Points, in no order, along strands that fork, close into loops and pass close to each other.
In the rows, zero is written as 128.
Points whose rows are less than 113 apart are linked; no others are. Some points are linked to none.
Z_185: [130 139 144 148 127 155  82 143 126 162  75 161 117 113  73 111 175  90
 101 160 129 126  98 124]
Z_584: [119 164 160 183 201  96 106 133  75  83 169  66 107 205 144 188  60 121
 143 164 120 117 125  91]
Z_145: [110 153  77  97 106 114 153 122 132 134 126  55 145  37 125 126 124  93
 121 134  77 156  84 165]
Z_118: [120 102 127 120 137 121 126 138 127 178 135 144 137 184 140 132 130 148
 153 117 158 117 177 112]
Z_650: [192 117 136 118 126 143 139 111 197  98 114 161 132  95 169  75  83 134
 112 104 136 123 169 124]
Z_7: [ 71  73 170 159 151 115 147 146 116 183 103 170 113 166  83 105 145 111
 149 124 175 117 125  83]
Z_50: [135  82 116  81  95 138 196  92 181 130 150 134 145  84 140  97 109 171
 144 138 121 150 159 120]
Z_212: [103 100  97 143 120 131 124 128 153 158 103 124 190 104 102 119 195 135
 104 127 131 152 116 136]
Z_595: [105 174 125 146 142 136  90 159  98  96 120 113 131  76  79 149 138 126
 107 160 100 150  80 173]
Z_506: [ 80 197  89 123 104 112 110 114 107  88 104  84 121  44 115 134 108  87
  76 110 101 137 119 106]
Z_927: [132  89 170 105 114 126 178 110 153 124 159 148 150 140 149 101 134 194
 135 100 133 172 184  76]
Z_657: [130 127 107 152 123 133 129 153  81 143 156  67 143 158 152 180 146 145
 168 147 117 122  76 180]
Z_922: [217 118 134 101 179 148 118 143 122  91 181 126  62 190 136 140  89  98
 158 184  95 135 122 148]
Z_942: [ 97 170  99 122 110 140 116 123 153 124  97 108 172  46 126 136 150 123
  82  82  99 113 114 146]
Z_147: [ 97 164  96 101 102 116 166 112 125 127 109 102 136  63 129 107 175  70
 114 109  78 177  97 144]
Z_21: [135 101  86  82 141  72 147  99 140 104 114 116  74 100 112  87 117  79
 152 144 120 183 163 126]
Z_589: [ 92 107 157  90  76 114 161 106 155 120 141 147 162  99 127  93 122 181
 151 115 123 174 161 104]
Z_904: [111 176 142 172 149 122  64 163 107 123 102 148 137 107  73 137 117 130
  96  85 156  61 118 134]
Z_586: [120 122 125 107 100 126 116 108 148 137 112 133 181  74 131  91 123 178
 130  23 131 101 144 140]
Z_520: [105 137  70 115 108 114 137 117 153 123 123  71 152  29 143 139 120 139
  94  65 114 115 151 149]
Z_416: [117 160 131 166 149 163  85 150  97 132 122 119 148 123 113 169 185 116
  80 175  99 150  73 161]
Z_452: [129  94 106 106 108 135 127 112 149 134 135  89 164  97 131 156 121 173
 119 126 131  93 135 150]
Z_965: [ 82  72 145 100 137 136 141 122 101 163 140 145 139 137  99 116 180 115
 128 163 150 158 126 105]
Z_383: [ 99 145 122 128 155 125 102 149  97  52 163  81 118  77 105 167 103 133
 119 159 119 157 112 172]
Z_687: [140 106 149 149 160 133 141 141 150 130 133 169  68 208 124 147  94 104
 141 127 151  79 171  99]
Z_677: [162 129 115 110 104 109 137 112 101  93 154 139  86 150 128 146 157 147
 135 159 113 132  99 155]
Z_886: [151 125  49  98 135  77 124 102 133  80 119  98  97  84 139 118 118  95
 124 121 109 160 137 129]
Z_6: [132 187 109 119 108 111 110 145 114 113  67 126 127  85 103 101 134  87
  95  49 141  81 115 121]
Z_281: [167 123 117 158 107 135 135 121 139  80 164 120 118 119 177 163 107 192
 114 152 121 124 112 159]
Z_561: [127 111 136 143 124 116 153 102 138 132 147 169 119 172 188 147  98 145
 157 163 141 126 115 115]
Z_178: [130 132  94 108 116 123 132 144 110 108 158 128  97 133 124 128 179 124
 141 137 107 153  97 198]
Z_860: [113 135 129 163 141 133 145 152  90 194 129 125 137 175 126 140 188 117
 152 154 125 132  82 147]
Z_892: [133  74 138 156 162 127 159 116 116 161 149 165  95 188 151 100  84 122
 175 156 140 143 194  90]
Z_352: [181 109 113 140 142 111 145 116  87 113 171 102  88 209 152 153 101 119
 166 182 114  99 113 115]
Z_40: [108 114 103  96 118  74 145 113 152 113  96 143 101 118  99  80 128  81
 146 104 147 160 183  91]
Z_837: [162  89 174 126 131 155 146 103 159 148 157 166 131 144 164  88 107 166
 121 131 128 200 197 113]
Z_915: [141 109 110 120 117 121 134 126  95 125 144 133  84 200 125 148 144 124
 162 181 135 106 104 134]
Z_387: [ 80 106 184 146 146 136 117 148 133 187  81 176 148 130  72  84 151 112
 121 104 171 120 115  92]
Z_799: [123 119 108 122 107 119  93 128 129 138  75 137 147 112  74 126 173 110
 118 147 126 134 116 133]
Z_120: [123 128 147 132 143 169 144 147 149 182  94 139 196 114 109  92 212 116
  99 105 116 162 126 107]
Z_369: [166  96 156  99  97 145 176  95 184 143 158 139 152 133 161 129  92 188
 169 143 119 144 144 132]
Z_370: [118 139 139 135 135 116 105 144 112  83 139 140  80 137 104 160  88  93
 144 163 136 110 118 150]
Z_483: [130 160 149 160 156 134 119 119  83 118 161  78  96 208 162 177  65  97
 139 151 125  79 148  93]
Z_674: [129 138  97 153 122 124 129 128 140  75 161  87 139 120 135 191 125 208
  98 146 113 136  93 167]
Z_918: [123 105 149 144 112 147 121 156 125 182  90 139 161 125  82  94 162 125
 122 106 175  87 110 111]
Z_417: [158 139 135 186 153 132 110 143 100  41 160 117 113 148 156 167  95 156
 124 160 135 119 124 161]
Z_361: [105 141 153 132 147 143  96 141 114 200 105 163 190 160 125 127 169 141
 103  77 143  68  77  86]
Z_175: [132 159 158 155 112 165 125 131 136 193  85 156 202 126 126 124 194 164
  83  93 126  76  60  98]
Z_25: [133  78 150 124 100 122 145 165 131 138 115 118 147 108 108 123 139 106
 137 111 176  91 132 138]
Z_403: [111 162 138 162 175 130 104 158 103  41 159  96 130 118 100 163  92 158
 125 157 151 149 137 139]
Z_775: [124 133 113 175  96 148 118 124  87 151 155  89 143 128 138 172 162 179
 124 142 116 115  85 171]
Z_223: [103 148 138 142 126 145  93 144 104 146 115 132 122 135 127 178 153 133
  87 147 144 108 107 136]
Z_93: [160  79 143  78 151 101 165 127 134 146 153 152  91 143 129 110 105 113
 183 168 137 182 140 142]
Z_734: [105 107 137 136  99 150  87 125 113 109 126 166 119 156 110 138 110 127
 125 130 168  82 149 112]
Z_609: [217 137 154 134 117 172 108 107 174 118 111 157 110 144 183  87  75 150
  96 137 137 131 152 121]
Z_704: [ 97 163 149 101 119 158 107 127 138 172  68 166 152  86 100 101 170  86
  72 129 130 120 103  96]
Z_592: [106  99 106  91 101 120 182 115 154 144 149 126 132  89 130 111 129 145
 151 157 128 149 103 152]
Z_325: [ 79 131 151 125 124 125 138 144 140 161  90 137 191 101  81  77 204 143
  98  78 144 179 145  85]
Z_610: [126  83 182 120 151 127 151 127 144 150 127 184 119 169 133  94  85 150
 155 113 160 168 210 103]
Z_515: [ 71 129 141 106  94 132 186 137 162 130 133 131 176 109 130 106 172 127
 139  84 129 152 106 125]
Z_809: [164 163 158 166 128 151 114 104 103  73 189  86 133 171 194 168  59 164
 141 165 103 129 107 109]
Z_725: [120 134 136 175 137 125 118  97  96 155 128 116 110 202 152 156  84 102
 166 134 132  58 155  84]
Z_228: [103 110 120 188 148  98 154 114  85 179 136 115 136 193 162 131 172 125
 186 134 126 121 107 113]
Z_10: [215 124 130 129 149 150 129 153 117  86 186 100  81 146 141 140  83 125
 117 164 102 144 138 146]
Z_480: [101 122 127 101 117 125  99 126 131 115 106 164  99 138  83 126 134  84
 110 116 145  95 173 117]
Z_736: [185 140  99 101 110 118 118 122 164  93 136  91 138 116 144 149 109 154
 147 111 102 147 169 171]
Z_545: [ 63 102 139 115 142 106 137 125 135 146  93 134 151  83  93  80 167 132
 119  91 144 195 167 102]
Z_202: [148 121 122  92 110 125 135 119 172 116 111 146 145  88 158  85  76 145
 140  59 136 109 169 120]
Z_73: [140 130 114 119 151 130 146 144 102 155 143 127 128 155 117 135 218 108
 115 143 108 148  71 162]
Z_877: [ 90  95 133 150 157 121 148 142 136 150 126 181  79 186  71 143 135  99
 140 137 159 113 161 117]
Z_157: [133 171 132 150 124 117  78 160 123  76 126 114 126  97 106 146  93 161
 107 101 150  83 143 147]
Z_32: [101 129 141 161 144 152  89 116 110 136 135 166 122 180 142 144  97 128
 139  99 151  38 131  93]
Z_778: [231 136 135 137 139 169 117 135 158 116 145 147  92 176 157 116  90 124
 108 172 118 147 160 139]
Z_295: [117 117 126 107 111 133 116 134 133 159  93 135 183  77 103  75 157 134
 117  58 154  89 120 126]
Z_787: [ 86 121 157 119  95 134 123 108  97 177 123 140 143 136 120 157 151 175
 114 135 157 103 119 115]
Z_211: [ 95 184  76 116 125 112 110 119 113  82 123  53 126  32 129 136  84 107
 117 140  99 158 116 148]
Z_48: [218 123 136 119 178 143 130 124 100 107 193  97  75 219 181 136  85 122
 158 173  86 122  92 121]
Z_34: [116 150 122 169 142 106 120 135  81 171 148  83 114 192 176 167 124 125
 177 154 126  98  99 131]
Z_537: [175 149 135 191 220 115 114 117  89  84 176  80  69 202 151 166  56 105
 157 172  84 120 129 104]
Z_562: [ 90 152 108 102  74 113 184 109 163 145  94  98 171  74 117 114 195 109
 132 100 101 168  97 129]
Z_129: [100 166 110 131 128 153 126 173 158 168  72 171 154  83 115 112 159 101
  79 112 123 100 102 128]
Z_672: [ 88 179 103 100 118 151 103 141 113 134 104 111 137  62 115 137 130  83
  78 131 104 133 123 137]
Z_897: [ 95 126 130  94 136  97 125 119 165 119 111 177 102 147 127 111 122 102
 138 121 153 134 168 112]
Z_707: [193  94 154 154 157 151 141 101 113 122 171 124  90 184 191 158 111 122
 109 148 123 125 154 104]
Z_249: [ 89  71 140 113 127  97 129 123 122 144 117 144 125 112  80  80 162 118
 144 139 143 188 142 121]
Z_44: [100 134 132 111  88 140 141 153 142 161 108 131 177 147 121 112 159  96
 171 123 145 142 107 136]
Z_373: [187  84 158 109 173 133 146 114 153 124 158 196  83 159 162 105  95  98
 147 169 123 181 152 132]
Z_634: [214 146 116  88 141 119 131 136 145  89 159  93  93 143 157 157 106 154
 122 135  86 168 151 163]
Z_991: [134 175  93 114  97 106  89 138 130 107  84 123 124  93 109 121  96 125
 124  97 127  86 137 135]
Z_254: [113 158 153 140 139 145  79 146 119 151 100 166 142 123 121 149 139 139
 101 100 142  65  89 129]
Z_603: [150 125  73  97 118  82 137 146 126  96 116  83 107  98 120 122 152 104
 129 118 109 150 110 169]
Z_492: [107 164 144 136 102 145  90 117 105 133  59 138 127  51  77  75 136  77
  99  71 137  93 115 115]
Z_668: [113  99 148 131 102 132 169 108 161 148 158 142 154 141 180 158 115 188
 165 128 136 127 116 124]
Z_862: [145 109 141 120 143 122 129 116 163  95 147 178  94 152 160 132  96 126
 139 147 139 143 155 123]
Z_107: [148 146  79 106  84 128 160  98 169 105 133  87 152  72 158 117 106 153
 129  87  95 129 169 151]

A piece is all that can be reached along the links. How many separate loops has the piece of each point below (a circle has one, a figure eight two, a Y none), and how many tips (points with one link)?
Z_50 | loops 0, tips 8
Z_129 | loops 0, tips 2
Z_904 | loops 0, tips 4

Name the points in between on the shortest way along the links from the first point to the second, in order.
Z_672; Z_387 | Z_942 > Z_520 > Z_107 > Z_736 > Z_634 > Z_10 > Z_778 > Z_609 > Z_650 > Z_202 > Z_586 > Z_295 > Z_918
Z_520; Z_373 | Z_107 > Z_736 > Z_634 > Z_10 > Z_922 > Z_48 > Z_352 > Z_915 > Z_677 > Z_178 > Z_603 > Z_886 > Z_21 > Z_40 > Z_897 > Z_862
Z_175; Z_281 | Z_361 > Z_254 > Z_223 > Z_416 > Z_595 > Z_383 > Z_403 > Z_417
Z_537; Z_892 | Z_584 > Z_483 > Z_725 > Z_32 > Z_734 > Z_480 > Z_897 > Z_862 > Z_561 > Z_668 > Z_369 > Z_50 > Z_589 > Z_927 > Z_837 > Z_610
Z_129; Z_965 | Z_704 > Z_185 > Z_799 > Z_212 > Z_120 > Z_325 > Z_545 > Z_249
